The views of a scene show one set of named points, each view turned or mirrored, shifted and resized as a whole, with a little noise and some points left out.
In the rows, 128 means zero.

Scene 1
View 1
z_961: 102  94  72  104  156  121  135  83  199  148  147  110  141  169  122  111
z_398: 127  96  84  101  178  125  140  94  177  146  147  110  136  172  102  136
z_662: 120  114  101  137  167  114  112  113  163  143  133  117  151  167  115  138
z_429: 178  116  121  145  233  132  119  149  123  139  127  119  145  183  77  194
z_108: 76  114  91  115  125  112  117  75  190  154  121  108  152  152  150  105
z_521: 126  110  108  155  185  110  105  130  152  139  138  118  160  169  109  150
z_68: 127  125  122  163  182  110  97  135  143  145  121  118  161  163  115  156
z_37: 118  118  112  162  171  102  98  131  157  141  131  115  165  165  118  138
z_878: 90  131  119  129  130  115  97  91  160  157  92  109  161  147  152  129
z_310: 125  92  73  72  174  136  152  72  187  154  139  104  128  174  105  137
z_321: 136  141  157  134  174  134  97  112  109  166  66  110  150  158  130  182
z_463: 142  107  99  111  195  128  130  108  156  143  129  115  142  177  102  155
z_79: 117  104  93  135  175  111  117  115  170  138  148  115  147  175  113  132
z_654: 109  125  118  177  166  97  90  136  153  139  130  119  171  157  125  134
View 2
z_79: 134  140  180  128  150  105  143  119  94  101  142  88  133  128  164  135
z_662: 135  145  166  119  146  119  136  116  96  109  132  102  134  127  161  135
z_654: 135  165  154  118  175  99  119  91  98  128  158  90  175  132  144  124
z_521: 134  157  157  108  145  107  142  109  92  108  162  86  153  126  155  136
z_398: 129  125  184  124  125  120  151  144  87  88  115  98  106  122  181  142
z_68: 129  161  148  104  138  128  138  113  96  110  141  100  146  129  157  141
z_108: 143  111  190  160  182  99  90  124  109  124  81  121  122  130  167  119
z_321: 117  174  115  90  121  175  113  96  105  114  121  119  145  141  153  150
z_37: 129  149  150  109  147  127  126  106  104  112  135  105  150  129  158  140
z_429: 116  186  116  59  90  155  183  106  83  84  183  79  147  133  155  158
z_961: 141  105  204  152  154  99  129  147  98  104  97  102  107  121  180  130
z_310: 131  111  194  132  118  131  146  160  92  83  87  110  84  122  192  145
z_878: 135  141  154  141  169  128  78  97  118  137  91  128  150  137  155  127
z_463: 126  147  156  100  112  139  154  129  91  90  130  101  118  132  173  146
View 3
z_878: 130  132  131  157  112  154  135  159  140  146  150  129  112  123  107  101
z_662: 150  154  127  141  106  142  139  146  122  138  141  131  120  115  117  119
z_463: 158  151  130  133  103  128  133  138  112  141  138  129  115  116  141  122
z_108: 122  163  141  170  99  148  112  154  128  161  158  96  108  134  89  99
z_321: 149  115  129  135  113  137  146  155  131  141  137  143  112  119  151  111
z_429: 179  137  120  111  106  125  155  134  110  128  127  155  125  103  162  134
z_521: 159  152  127  133  107  142  150  144  124  130  139  143  124  108  115  126
z_398: 156  169  131  138  96  128  125  133  108  145  139  113  113  121  128  121
z_79: 155  162  130  140  102  142  138  138  120  138  145  127  121  113  112  123
z_654: 153  147  123  140  111  156  154  151  136  126  144  148  124  106  100  122
z_310: 148  171  136  140  94  124  114  134  105  155  140  99  108  124  132  115
z_37: 153  149  127  139  112  150  149  146  128  131  142  144  124  108  108  123
z_961: 143  174  136  148  98  137  120  140  115  150  151  107  111  126  105  113
View 4
z_310: 138  109  128  151  122  128  124  94  141  95  115  119  118  126  159  121
z_429: 115  107  94  122  164  171  50  118  115  133  155  103  107  173  122  117
z_37: 124  106  123  142  148  147  116  107  85  166  129  96  82  159  143  106
z_654: 122  105  122  142  144  149  122  108  74  182  125  92  78  162  149  102
z_463: 130  109  120  138  141  142  92  112  124  122  131  110  104  145  143  115
z_521: 125  106  114  145  152  153  111  102  95  161  133  97  94  160  143  105
z_878: 135  119  157  134  123  118  125  126  79  157  112  106  63  130  165  113
z_321: 127  118  135  116  140  136  68  140  97  139  134  108  76  140  143  121
z_961: 140  105  135  164  123  126  152  88  121  123  110  112  106  128  163  108
z_398: 134  105  120  153  133  138  119  90  125  117  124  111  112  141  152  116
z_68: 127  109  120  137  142  142  100  112  99  145  131  105  90  151  144  112
View 5
z_398: 173  133  131  151  138  133  124  126  120  128  172  153  122  115  108  110
z_654: 119  160  125  121  87  121  143  116  190  135  141  151  157  102  90  126
z_961: 192  104  119  153  135  133  132  102  114  102  173  155  110  106  104  123
z_37: 130  157  128  126  97  124  136  124  179  135  149  150  156  104  93  122
z_108: 169  102  116  128  112  118  153  69  147  85  157  161  111  92  94  147
z_310: 201  109  129  160  151  135  125  120  103  117  180  151  107  111  114  109
z_521: 135  161  129  134  103  133  132  137  167  143  152  149  150  109  99  114
z_878: 166  104  114  131  94  128  156  95  182  83  137  134  145  91  76  134
z_79: 146  149  131  136  115  130  130  121  145  132  165  156  128  109  107  121
z_321: 175  123  123  150  118  146  134  163  186  120  132  106  175  104  77  102
z_68: 156  146  131  141  113  132  124  140  168  136  149  136  153  109  93  107
z_662: 150  141  127  137  114  131  133  121  158  127  156  147  142  105  97  118

In a view up to two points have been moved. Name them for each view, in the order of its rows, or write -.
view 1 -> z_68, z_321
view 2 -> z_37
view 3 -> z_108
view 4 -> -
view 5 -> z_961
